Points, in no order, along strands that fork, close into loops and pass close to each other.
Two points are linked if the straight distance between their rows is under 60.4. Some points are linked to none.
<628>: [ 19  11   6  20   3 -18  12  16  22  -9  15   3 -21   3  13  10 -20   2
 -21  13   0  -3   4   2   4 -13  -5  14 -15]
<58>: [ -5 -11  10   6  20  -5   4   6  -6   2   5   6   7  21   1 -17  -7  -1
 -35   1  16   3  16  12  -1 -13 -20  -4 -11]
<934>: [ -2   8   6   7 -24 -19 -14  16   2  12   4   4  -1 -15 -18  -3   3  16
   7 -16   8  -8  16 -23  31   8  -7 -16  10]
<333>: [  8  14  31  -8  12 -11 -19  -8  17   1   5  -2  20   1 -20   2 -13 -15
  25 -21  21 -14 -33  22  39 -13  10 -20  13]
<515>: [-12   5 -22  13 -30  24   4  10 -16  -3  18  -3  14 -27  -4  -4  13 -11
 -12 -13 -15 -14  17 -17  16   0 -12  -4  -6]
<1026>: [ 17   4  29  13  20 -20   4 -11   0 -21   0   1 -23  -6   3   9 -15   9
   1 -20  -6  -4 -24  10  28  -2  14  -3   4]
<102>: [-11 -25  22 -12 -12   5 -39 -19   6  12  -8 -13  15   4  10  -1   7  16
  18  17   8  -4   1  11  -6  26  -3   0  15]
<757>: [-18  -6 -24  16   1   5 -11  -9 -29  -4 -11  -5 -20   0 -13  11  14   0
   7 -13   8  15  16  -9   6   1  -1 -17  19]
<93>: [-29   3   2   4  -3  18 -42   4 -16  14   1   4  19 -24 -12   6  -1   5
  12   5  19  -3  -2  -1  35  -5 -17   0   3]
<495>: [-14   3 -23 -13  -7  -5  -2  -5  -2  18  -1   2   1 -19  11 -19   2  11
 -24  15   3  29   9   0 -15  17 -19   5 -15]
<1281>: [-40  -7 -14   6  -4  22 -28   9 -11  12  -3  -7  -9   1  25  -4  19   8
  -3  21  -8   2  17  10 -11 -17   4  18  -7]
<756>: [ -1  -8 -10 -26   7   0  29  -1  -2   3  -6  -2  -7  -7  10 -11  -9  -2
 -33 -15 -13   9  -8   0 -23   5   3  -5  -9]
<721>: [ -5  16  -3  19 -28 -12  -9  20   0   9  15   8  -5 -18 -13  -7 -10  19
  -6  -4   3  -6  20 -15  24   5 -26 -10  -8]
<1241>: [  5  20   4  12   4   9  10  14   0   0  10   2  -8  34 -25  11  -7   0
  15 -17  -2 -11  -6 -21   4 -10 -17 -10  18]
<579>: [ 16  -5   2   9  -2  11  19  25   8  -4  -6   8 -19   9  -6   4  -4   2
 -37  14 -15  -3  -1 -24 -10  -2  11  12   8]
<1219>: [ 17  16 -36   0 -13  17  13  14   2 -10  14  -5  -6   4   0  10 -16 -25
  -4   2  -8  -4   5 -13 -17 -19  -9  10  -7]
<669>: [ -1  17 -13  17   4  -3  -5  22   6  -3  11   1 -31  -4  13  17 -13  -6
 -13  16   2   1  -1 -14  -3 -17 -12  21 -13]
<1089>: [ -5   2  -7   2 -10   3  26   1 -30   3 -16  -2  -7 -24  10  -9  15   9
   8 -26 -21   1  -9 -32 -13  12  12   7 -14]
<1308>: [-19   6  24 -33  14 -14 -23  -8 -11  25   2   5  15   1  -7 -27 -19  21
   4 -18   0   1  -3  31  19  -7   1 -17  -2]
<1173>: [  8   5  32   6   7   1   3 -10  -7  -6 -13   8 -10   5   9 -13   0  21
  31   7  -6   4 -26 -12 -18  -4  14  30  -5]
<247>: [  7  22 -10   5   0 -12  22 -11   1   4   6  12  -6  -6   9  -8 -22   7
  -9  -1   5  19  -6  13   7   6 -19   3 -35]
<1225>: [  9   8   5  -4  25  -8   6 -13  22  -4 -13   9 -12   5  10   9 -12  -8
  13  16  -3  16 -25  21   9 -13  26  13   6]
<1557>: [-26  -3 -19  11 -11   9  11  12 -19  23 -13  12 -16  11 -13 -11   0  12
 -28  -5 -20  12  -1  -2  16   7 -10 -20  -8]
<1384>: [ 13  -9  30   9  -1 -15  -8  -6   4 -21  23 -14  22 -10  10   5  -3  -7
  15 -12  26 -22  -2  12   5  -3 -12   6  -7]
<1255>: [ 14  -5  -4   6 -30  -6  -4  -9   9  -4  11  -6   3 -14   1  -8   1  13
  -1  10  11   4  17  -5 -23  41 -31   0  -3]
<648>: [  6  -2 -12 -17  17 -13 -10 -15  10   3   2   6   8  -6 -13  16  -8 -13
 -27  11  19  10   4   1  17   4 -24 -12   7]
<313>: [ -5  -7 -18  13   5   0  -8 -13  -9 -10  -9  -3  -3  -4  -8  15  14 -18
  22  -2  14   6  15  -1   4  -6   3  -6  10]
<111>: [-17   0  24 -12  10   7 -31 -13  -4   5   0 -14 -12   6   7   8 -10  15
  20 -12  -8 -10 -22  21   6  10  -4 -17  16]
<1002>: [ -3 -10 -20   4  -1   8   8  -2 -10 -15  -4 -20  -6 -18  26   5  29 -13
   2 -15 -37 -18  12   3 -18  -2  38   7  -2]
<737>: [ -3   3 -29 -14  13 -11  -3  -1  -1  -3  11  -8 -20 -13   5  12  -9 -17
 -35  -6   2  12  11 -14  -8  -5  -7 -16  19]
<527>: [ -7  -7   7   2  18  -8  -6   6  -9  12  -9  21 -10  22 -18 -13  -5  17
 -36   7   3  10   9  -6   4  -2 -11 -14   7]
<456>: [ -5   1 -22  14 -25  22   2  -6 -18 -10  13  -3  25 -25 -13  -5  15 -20
   0  -5   9  -4  26  -1  20  -2 -16  -5  -6]
<1009>: [ -8  -5   5  -5  33 -10   5 -11 -20  -5   5  -4  -6  17   7  -9  -5  -5
 -18 -15  19  15   8  16 -20 -21 -12  -5  -9]
<108>: [  4  11   5 -10   8   8  -2   8  14  -2   4  -7 -12  19  16  10 -11   8
   9  12  -6   2  -1  -7 -42  -4 -13  17  10]
<679>: [ -6  -9  -7 -10  10  20 -15  16 -21  -2   3   5  17 -17  -1 -11  10  -3
 -22  -5  -9   1  11 -30  -4 -13   7  17  14]
<1397>: [ 34  13  -6  21  -1  -1  18 -10  11 -18 -10  22 -18   4 -14  -7 -16  14
 -15  24  -4  23  -1  10  -3  18   2  14  -2]
<15>: [  7  18  17  -7  -5  -9 -19  -9  18   5  -4   2  18  11 -30  -5 -11  -9
  40  -5  21  -1 -26  33  37  -5   3 -20   2]
<971>: [  4  15   9  13   3  17  23  12  -8   0  -9  13   0  39 -22   1  -6   5
  12  -4   1  -4 -10 -22 -16  -6 -19   1  -1]
<37>: [ 26  13 -17  13  18   6  -2  -2 -12 -26   0   7 -12  -2  -7  -9  -9  -5
 -32   9  25  21  10   0 -25   0 -19  17  -3]
<1441>: [-20 -20  23  21   4   4 -12   1  -3  -1  -8  -7  -7  19  13  20   8  -2
   3   1  13 -19 -13  -9   0  -6  -1   4  -4]
<1310>: [ 20   6  17   3   6  17   7   2  -4  -8   2  10  15  26 -18  -1  -6   2
   5  14  11  -3 -12 -13 -21   6 -25  10   1]
<943>: [-19  -6 -27  11 -30  12  17  13 -10  20 -14   5  -8   0 -11 -12  11   2
 -24   1 -22  11   4 -27  10   4   4 -11  -7]
<1056>: [-35  13  -6  10 -14   8 -33   9 -22  24   2   5   3 -21  -8  -4  -1  20
  10  -4  19   4   0   0  25  -1 -31  -5 -13]
<451>: [ 16 -17  -8   1   0  -3  12   5   9 -11  -9  -9  -7 -13   7  28  18 -20
  -8   8 -11  -8  -4 -16  -8   6  32   9   9]
<286>: [  4 -19  -1  10   5  -1  27 -14 -12 -13 -19  -2  -8  -1  10   4   8 -12
  -7  -1 -10   0  -4  27   8  -4  32   0 -20]
<1493>: [ -9  -8 -13  -5  15 -10 -21 -10 -15 -10   3  -7 -17 -24   8  -3   4   6
 -29  -6  10  18  16  -8 -14   6 -12   0  15]
<1531>: [-18   7 -15  -4   6 -12 -31  -3 -20  10  -5  -5 -19 -18 -13  16   6   6
  17 -22  11  10  14 -15  14  -4   6 -17  31]
<1404>: [ 12  -1  20  -2 -11 -22 -26 -22  26   8  -1   7  16  11 -16   0  -9  -6
  25  15  26  -1 -14  41  23  11   3 -16   2]
<52>: [-25  10 -27 -11  -4   7 -31  14 -13  16  18  -2 -15 -25   0  -1  -9  25
 -23   0 -15   9  15 -17   3   7 -13  -6  19]
<1220>: [ 10  15  14  -5  25   3  14 -10   2   3 -12  29   0  26 -15 -17 -17  13
 -10  22   0  21 -18   5  -8 -13   5  23 -17]
<1508>: [ -4 -16 -16 -16   0  -4 -12 -16  12   5  -3  -2  24 -13 -14  13  10 -22
  -7  16  25   8   8 -10   2  19 -10 -11  16]
<666>: [-13  -9  15   6   2 -13  18 -20  -8  13 -20   7  -3  11  -2  -1   1   4
  13  -4  19   8 -23   8  -4   4  -3  -3 -26]
<741>: [  2  19 -31  -4   2  15  -6  11   5   0  12  -1  -7   1   0  21 -13 -20
  -4   7  -2  10  -4 -25  -5 -17 -17   6   3]
<1129>: [  9  -5  -5   1  21 -12  12 -13   3  -8 -15   7 -14   1  11   2  -3  -9
   4   4 -18  12  -5  24   7 -17  47   4   1]
<1553>: [  4  23  10 -10 -15  -6   6  -4  15  14  15   4  11  19  -4 -14 -20  16
  15  -5   2  -2   1  27   0  19 -33 -18 -17]
<168>: [ -3  18  -4 -16  -8  -3  -1  30  30  22  10   1  13  12  -5   7  -7 -17
  19  -1  -4 -13   0   7  23 -34  11  -8   4]
<192>: [ -7  23 -13  -8  -9   2 -18  36  24  19   9   0  -6   8 -15  21 -17 -11
   4   1   0  -8  -6  -7  30 -18  -6 -11  13]
<1111>: [-27  -4  -9   3 -10   8 -10  -3 -14  12 -18 -15 -10  -3  15  13  27   1
  29 -11  -5  -2   5 -19 -12   2   9   2   3]
<1049>: [ 14  -2  16 -18   8  14  -8 -14  14  -5  16  -4  35  22   1  -5  -6  -4
  23  13  11  -4 -18  22 -21   8 -15   3   5]
<632>: [ 23   8 -10  13 -12  -3  -1 -12  10  -8  -1  10 -15  -7  -9  -3  -9  23
  -9  21   0  11   8  -4  -6  35 -18  -3   3]
<1179>: [ 23  11  14  14  12  -9   0 -18  29  -7  -1   5 -24  23 -12  12 -12  18
   4  16   2  10 -19  15  -3  26 -15  -3   7]
<21>: [  2  -5  -4 -29   5  -2 -10 -15  17  22 -12  13  19   9 -24   5  10   0
  -3  20  17  16   6 -13  -7  21  -8 -13  17]
<1172>: [ -8  -9  10  -6 -11  -2 -21  -6  28  14  -2   9  25  15  -7  -3  -8  -2
  15  30  13  -3  -4  37  20   4  -4  -7 -10]
<992>: [-25  -3 -25  -5  -9  -5 -12  -5  -8  17 -11 -13 -17 -14  18  -3  18   7
  15   0   7  23   7 -14 -34   8   1   7   0]
<1186>: [ -5 -27   5  20  -1 -11  23   2 -15  -2  -9  -3  14  16  -9  10  23 -22
  -2  -1  23 -11   9 -18 -14 -10  11   0  -8]
<497>: [-21   7 -18 -13  -5  -7  -3  -9   0  23  -7   2 -27 -24  17  -1 -12  20
 -10   1  -8  23 -10  10  -2  25  -8  -5 -10]
<1442>: [  9   5  13  28  -5  -5   8  18  11  -4  -2   1 -22  27 -18  17  -6   1
   8  -5  -4 -19  -6  -9  19  -8   1  -9   5]
<280>: [-10   2  -3 -12  -4  16 -19  -3  15  14  -2   2  10  19  -4  -1 -11   3
  14  21  -2   2   0  21  10   2  -4  -8   4]
<886>: [ -4   9 -25  18  -5   9  -2 -11 -16 -15   7   4   5 -18 -12   0   9 -17
  15  -3  11   5  27  16  24 -17 -10  -7  -5]
<1260>: [  3   1   8 -12   3   4 -25  13   7  -3   4  -5  14  -9   6  -7  10   5
  29  -6 -24 -13   8  -5  14 -13  27   4  31]
<16>: [-11  -2  -4   2 -20  -4  22  -7 -21   5  -2 -15   0 -43  21  -7  23   1
   9 -33 -13 -10   8 -11   7   3  15  -1 -18]
<235>: [ 11   3  11  -8  12  11 -12  -5   0  -3  10  -3  29  10  -5  -7  -6   1
   5   4  18  -3  -4  -2 -12   7 -29   4   6]
<1125>: [ 16 -19  47  15  -6 -14   5 -12  -2 -21  12  -8  12 -10   9  -4  -9  10
   9 -13  12 -25 -10   8   0  12  -7   4 -11]
<657>: [  8   6   2  31   4  -1  12   5  -4 -22  -4  -2  -8  -1   9  29   6 -21
  23   2  10 -14 -17  -6   2 -10   3  13 -25]
<677>: [-16  17 -26 -13  -5  10 -10  17  12  27  -8  11  -4  -8 -22  14 -15 -10
  -9  15  -5  14  -3 -18  26 -15   0  -9  11]
<377>: [  1 -19   8   5 -20  -1  -5 -23  -4 -11  -3 -21   0 -19  16   7   9   1
   8  -5   3  -7   0  10  -4  35  -2  -7   1]
<1091>: [  6   1  19  25   7  -9  -1 -15   6  -7  -7   0 -33   3   4  19 -19  16
  -1   2   1  -1 -28  13  15  20  -5  -2  -2]
<77>: [ -8  -9   3  12  12  12   7   1 -36 -19 -11  -1  -9  -2  25 -25  18   7
  -5 -12  -9   2   9   5 -25 -12  14  26 -18]
<1195>: [ 14  -5 -22 -18  24 -10 -12  -4  15 -13  14   0   0 -11  -9   8  -9 -22
 -32   8   9  12   9  -1   3  -6  -5 -12  27]
<1215>: [-17  16  -3 -22  16   5  -1   5 -16  10   8  -8 -21  -4  13  -3 -10  22
  -6 -21 -16   8  -6  -9 -19   1 -13  -2   8]
<185>: [ 15  19   9  -5  28   2  15  -7  -7   0  -6  27   1  14 -19 -22 -11  16
 -37  14   8  24 -10  -4 -19   7 -23  15 -23]
<509>: [ -5   2  10 -12  29   9  -3  -1   6   4 -13  11 -14   6   6   7 -10   5
  -5  15 -13  10 -28   1  -3 -11  17  11  10]
<130>: [ 16   8 -13  22 -24 -11  13  17  10 -19  12  -9 -25 -18   9  17  -2  -5
  -3  -7 -23 -19   6 -13  13   0   9  -1  -5]
<604>: [ -1 -20  21  -2  -9  -9   4 -22  -7  -6 -13 -16   1   5  20   6  15   7
  29  -7   9  -7  -1   6 -31  22   7   4  -3]
<1100>: [  8  -4  28  -9  10  -2   4 -15  -3   0  -2   6  -8  24  -9 -22 -10  28
   8 -13 -20  -5  -8  13  -5   8   9 -11  12]
<44>: [ 16  -2 -11  19 -13  -7   1  12   2 -24  15 -20 -16 -15   8  21  18 -18
   3 -24 -17 -25  14 -13   7   2  15  -8  15]
<896>: [ 11  11  21   5  10   4   7  -3 -15 -14   4   3  -3  -6  14 -18 -10  19
   3  -8  -5   3  -5  -1 -17   3  -6  23  -3]
<1150>: [ -7  -4   6  10 -32   1  29   4  -6   0   0  -8   1 -21  19  -7  10   8
   7 -16 -20 -14  -4   3  13  12   7  -5 -26]
<715>: [-15  21 -39 -18  -9   4 -15   4   8  20   3  -3 -11  -3 -16  28  -8 -13
   2   0   9  13   4 -24   5  -5 -12 -10  19]
<1323>: [-26  -3 -27  10 -33  14   8  12 -12  22  -4  -7   6  -6  -9 -11  18   0
  -7 -17 -17  -5  20 -21  18  -3   5 -14  -8]
<1429>: [ -6 -15  10  -2 -10 -13  -3  -5  -5   4 -12 -18   0   1  13  11  27   3
  37 -21   2 -13   7  -9 -13  13  19  -5   7]
<1256>: [ -6   2  45  -2  10  -7 -37   1   2   6  15   0  14  -9  -5  -4 -19   9
   5  -7  14 -20 -23  17  37  -8 -15  -5  -6]
<714>: [-27  -9   0   1  -1  17 -27  10   6  13  -5   3   3   6  10   3   1   4
  -1  35   4   6   9  13  -3  -4 -10  14  -3]
<1581>: [ -5 -11 -10   4 -10   5  25  23   9  11 -13   3 -16  13   8   5   6 -12
 -24  14 -18  -1   0 -25 -12  -7  16  11  -9]
<1398>: [ 11   6 -18  10 -13   9  22  13   2 -13  11  -5  10  19  -1  11   5 -25
  14  -4   5 -13  10  -6  -3 -12  -8  -7 -10]
<631>: [  9   3   6  25 -13  -4   8  10   3  -9  -9   2 -15   0  -2  19   4  -1
  17   1  -7 -10  -8 -19  14  -1   6   4  -3]
<315>: [-12   7 -15   5  -2  17   1  13 -15  11  -4  23 -12  14 -22  -8 -15  14
 -11  -1 -27   4   3   6  23  -9   0 -20   6]
<1489>: [ -1 -24  20  19  -6  -6 -10   1  21  -9   9 -11  -5  18  24   2  -1   1
  -4  23  -2 -10   9  27 -11   2   8  10  -7]
<1096>: [ 24   4   0  10   0   4  14  22  22 -13   4  -6 -21  15  14   8 -13  -2
 -34   6 -14 -10  -2   0 -18   0  -2  15   2]
<338>: [ 21 -18 -24  -8 -18   5  17   3  12  -5   4  -1  25  -7 -21   6  11 -27
 -25  12   0  -1  17 -20  -3  11  10  -7  11]
<430>: [-29   6 -22 -12 -10 -14 -21   8 -11  32   1   4   5 -20  -1 -26  14  17
   1  -2  19  21  29 -16  -3 -12 -12  -6   5]
<246>: [ -9 -24  -6   2 -10  14 -18  -4  -2  -1 -10  -9  13 -22  -2   7  31 -12
   7   0 -21 -16  12  -4  20   8  33  -8  19]
<881>: [-29   3  -9   4 -10  -6   3   8  -8  26 -11   4 -29  -3  12  -4  -1  27
 -18  -2  -7  14  -9  -1   2   7  -6  -6 -11]
<1454>: [ -7 -15   2  10 -15  23   0  16   7 -10  10 -12  11 -12  27  -6   7  -3
 -11   9 -36 -25   8  17  16   0  16  10  -7]
<1504>: [-25 -11  -1  11  -2  -1  12  26  -3  20 -23   7 -10  19   6  -2  16   2
  -7   8 -11  -1   0 -27  -9 -21  18  14 -11]
<1540>: [ 17  10   9  -6  -1  -1  24   0 -14 -11  -5  -1   0 -18   4 -12   2   8
   6 -16 -16  -3  -6 -21 -14   4  13  15  -2]
<244>: [ 19 -20 -17   4  -1  13  12 -11  -1 -25  -6 -12 -13 -12   9  17   9 -21
 -21   1  -5  -3   3   4 -22  18  17   3   3]
<922>: [  8 -12   5   0 -31 -10  12 -15   1  -3   0  -7  16 -27   4  -5   9   7
  16  -4  11   1  12   1  -3  38 -13  -6  -3]
<364>: [-25   3 -17 -20  -7 -11 -25   8 -16  26   8   4  -4 -17 -11 -17   0  23
 -14 -18   1  15  23 -18   8   3 -10 -18  19]
<1386>: [ -6 -10  -4 -23  14  10  25  -1  -1   5  -4  -5   5  11  14   2  -5 -14
 -16  -9 -18   5 -10  12  -6  -6   8  -4  -5]
<427>: [  0  19 -12 -16  12   5  21  -8 -12   0   2   0 -27  -5  11  -9 -18  18
 -19 -16 -22  19  -6  -2 -24   4  -8   1  -3]
<479>: [ 15  -4  25 -16   1  13   0 -16   8 -10   8 -15  30  13   7  -1   0  -4
  39  -5   0 -17 -30  15 -28   4   0  10   4]
<1480>: [ 13 -12  35  -9   6 -12   3  -5   8  -3   0  -7  28  13 -29  17  13 -14
  30 -16  19 -28 -24  -7  15  -6  19  -8  13]
<59>: [  0  -4  19  15   0 -13  -8  -6   7 -19  31 -15   3  -2  25  -5  -5  -2
  -1 -15   8 -22  15  30  12  -8 -14  -1 -11]
<304>: [-14 -15  -1   9  -5  -5  30 -17 -19   0 -14  -3  -5   3  16  -6  12  -6
  -6 -13  11   1 -12  14  -7   5   7  -2 -31]
<665>: [ 20   0  -1 -24  -2   2  10  -6  15  14  -5  20  28  13 -27 -14  -1   5
 -14  27   0  12  10 -12 -11  17  -9  -3  10]
<115>: [-25   9 -17   2   3  12 -22   8 -26   3   9  -6 -30 -20  17   5  -3  25
  -5 -18 -25   7   1  -4   1   5  -1  -6  17]
<1505>: [ 14  17  -6  19   2  -2  17   2   2 -20   9  -1  -2   7   4  13  -4 -22
  14  -2  22  -2  -1  10  -4 -18 -13   5 -19]
<243>: [  5   7  12  -6  10  10 -20   2   1  -6   5  -2   9  -7  -8   1  -4   0
  17 -11  -8 -11 -18  -4  30  -5   6  -1  20]
<1407>: [  6  -9  -5  11  10  14   2   1 -23 -26  -9  -8  -8  -3  23 -17  31  -2
   7 -15 -27 -16  14   9 -23 -11  37  19  -7]
<1192>: [  8  11   5   5  -1 -13  14 -18  -3   2   9  11  11  10  -1 -19 -14  10
   2  -4  20  12   7  22   0  11 -29  -7 -32]
<268>: [ 16  17  11  -1   6 -24  18  14  23  -4  10   6  -9   5   5   0 -17  -3
   4  -2  -3  -8  -3  -1   5 -19   3   5  -2]
<1156>: [ -7   5  15 -20  -8 -18  -5   0  18  22   1 -10   1  -5   3   8  -3   7
   1 -10  12  -4  -1  -7  -5  13 -11 -11   2]
<855>: [ 34 -18  17  -1  -5  -4  18   1  19 -14  16   1  45  26 -16   0   7 -19
  -1  21  15 -16  -1  12 -10   0   1   6   8]
<551>: [ 11   9  21 -24  -7 -14  -9 -18  20   5  21  -3  28  17   1 -19 -14   8
  24  -2  16  -5  -2  34 -11  15 -18 -10  -2]
<1529>: [ 21 -11  44  21   7 -17  10 -13  -2 -26   2 -12  -7   4  11   7   0   2
  10 -24  -9 -27 -20   6   5   3  17   2  -1]
<483>: [ 12  -5 -22  11  12  18  -2  -1  -4 -22  -9  -2 -12   5  -7   8  -1 -16
 -34  18   5  12   2   6 -19   9  -4   5  -3]
<1359>: [ 25  -8   4   0  -1  -4  29 -11   3 -11 -10   6   4   6   5  -6  -4  -3
   6  14   1   9  -1  17 -27  14  14  13 -11]
<1526>: [ 25 -13  18   5   6  15  12  13  11 -13 -10   8  12  12  -8   3  -3  -7
 -19  18 -13  -9 -18  -6   0   2  18  13   5]
<814>: [-15  12  -2  -7  18  -3  -9  19  -3  23  10  21 -10  19 -21  -9 -16  21
 -26   3 -14   7  11  -9  15 -12 -10 -13  10]
<1085>: [  8 -12  -9  -4  -6  -5  -2   2  16 -12  19 -24  -3   1   4  15   7 -18
  -8 -18 -10 -16  23   4  -1  -2  15 -19  25]
<984>: [-13 -11 -26   5  -7  13  -6   1  -6  -3  -3  -8  -7 -26  15   8  29 -22
  -9   4 -32  -9  12  -1   9 -11  35   1  -1]
<1170>: [ 15 -20   8  10   4 -17  12   4  10 -13   0   0  22  25  -9  10  12 -23
   6  14  28 -12  15   4 -15 -12   4   5   3]
<1700>: [  4  21  -2  -3  11   4  -5   0  14   4   0   8 -24  25  -5   8 -15  15
   4  14  -1  11 -12   8 -20  11 -25  -1   2]
<1698>: [  0  -5  29  -3   3  -4  -9  -7  -5   0  -4   0  18   5 -13  10   0 -11
  19 -20   8 -18 -22   2  32 -11  15 -18  12]
<1625>: [ 17   2  -9   3  -3  -4 -17  10  10 -24   3   1   3 -11   5  -7  17  -2
  42   9 -19  -8  16   2   5 -12  38  12  24]
<562>: [  4   7  15  -2  10   9  17   7  11   7 -12  26  10  12  -2  -6 -15  -3
  -1  30  -2   4 -26  -2   7 -17   6  26 -24]
<1365>: [ 27  20  -1  -4  24  -3   7  -6   4 -10   2  18  -1   5 -13 -17 -12   7
 -26  18  10  24   4 -12 -32   2 -17  23  -4]
<1228>: [ 12  23  15 -25   4 -18  25   8  15   3   3   2   8   3  -4   2 -11  -7
  28 -20   3  -4 -11  -8  11 -23  13  -6   3]
<1344>: [ -6   3 -17 -13  -5  16   5  -1   4   9  -5  -2   8   4   1   1  -3  -5
   4   3 -11   7  -2   5   6   7  -4  -6   5]
<1069>: [ -2   5  28  13  13   1  -7  -9 -16  -3 -20  11  -6   4 -10   2   6   9
  35  -7   2  -1 -31 -15  10  -7  10   8  -3]
<529>: [ 33 -11  21  11   5   4  10  10  26 -24  15   6  28  11 -14  -2  -1 -11
  -7  17  -2 -16 -15   4  13  -5  10   0  19]
<908>: [ 16  -5 -22   4   0  -4  -4   2  20 -13  -3  -7  -1 -14  11  21  12 -25
  22  11  -9  -8   1   1   4  -7  33   7  14]
<1317>: [ -5 -14  -5 -10  26 -17   5 -10 -10  -5  -3  -9  -2  12  20  -8   7  -9
  -8  -1  19  16  13  15 -32 -17  10  14 -12]
<848>: [-27   2 -18  -8   2  -5 -11   5 -20  27   3   2   9 -19   7 -21  15   9
 -12   1  22  28   9 -14  -9  -2 -23   5 -14]
<468>: [  4  16  29 -17   5 -14 -16   8  18   8  19  -5  14  -9  -7  -1 -24  -1
   6 -20  14 -14 -16  18  40 -13 -10 -14   1]
<1053>: [-18   8 -10  -5 -18   1   7  -8  -6   9   1  -5   5  -4  11 -17   6   4
  33 -11  -9  -3  18  35  12  -8  14  -2 -18]
<1333>: [ -2 -29  -3  -6 -12   9  -9  -8   0 -11   8 -21  23 -13  -5   7  19 -15
  -5 -13  -8 -14  23   2  15  16  13 -19  25]
<536>: [  2 -12 -34 -15  -9   4   7  -9   9  -1   4  -7  20 -23  -8  14  11 -34
 -23  11  13   7   5 -21  -6   9  -2  -5   4]
<1107>: [-20  -5   8 -15   8  10  10   9   3  22 -13  18  19  11  -7  -1  -2  -5
   2  11   0   3 -20 -10  12 -21   2  10 -14]
<894>: [-11   2  23   0  12  12 -39  -8  -8   8   5  11  17 -14 -12 -11 -12  11
   4  14  17  -3 -20  14  28  -2 -20   7 -12]
<1182>: [ 31   7  -4  12  -6   3  33  -6   6 -18  -9   6 -11   6   2  -6 -13   3
   4   3 -14   3  -5  15  -6  15   9   2 -12]
<1654>: [-12  22 -16   4 -14   1 -10   4  -9  15  11   9   5  -7 -17  -9 -11  17
   1  -1  14   7  11  -6  22   4 -40 -13 -11]
<1254>: [ 20 -13 -14  -4 -10  10   0   2  15   2  -2   8  24  -2 -23  -4   3  -7
 -38  28  -6   2  17 -16  -2  20  -4  -7  15]
<1155>: [ -7 -13   1  -5  22   2 -18  -3 -23  -4  -3   4   7 -15  -8  -5  12   5
 -14  -2   9   8  11 -16   1  -9   5   4  19]
<1476>: [ -2  -2   7  13   1   1   5  -4 -28  -7  -5   5 -12  -4  19 -28  -1  23
  -1  -4   8  10   0   1 -27   4  -5  23 -27]
<474>: [ 22  -4   6 -19  12  -3  22 -15   4 -16   4  -8   9  12  10 -12  -4   2
   0  -1   2   7   1  22 -42  14   8   4   5]
<786>: [-21 -22   7  19   0  10  12  11 -16   5 -15  -2  -4  27   7   7  23  -4
   3  -1   3 -14  -2 -11  -9 -13  15   4 -13]
<1667>: [-35   0 -24 -15  -9   4 -16   6  -5  17   1 -11 -15 -13  31  -6  14  12
   4   9  -7  18  20   5 -23   1   6  14  -5]
<1353>: [ -2   8  -4 -25  -1 -22   7  22  14  10   4  -2  11  -4  -6   8   1 -18
  13 -16   4  -6  15 -12  16 -32  16  -8   7]
<499>: [ -1 -12   6 -20  21  -9  15 -12 -12  -4 -12  -6   6   8  15 -19  11   0
  -3 -12  -2  11  12   2 -45   1  17  12  13]

A piece is two or more points that can be reached from each other along the links. Count, over all rows, the pieces, the separate loops (a circle has one, a figure eight two, a Y none), the forks (points with three links) and the tips (points with one).
pieces: 5
loops: 4
forks: 12
tips: 14

How many points has the smallest loop of links through each point below? Write none if it is on no loop.
<1504>: 9
<715>: 10
<665>: 6
<37>: none
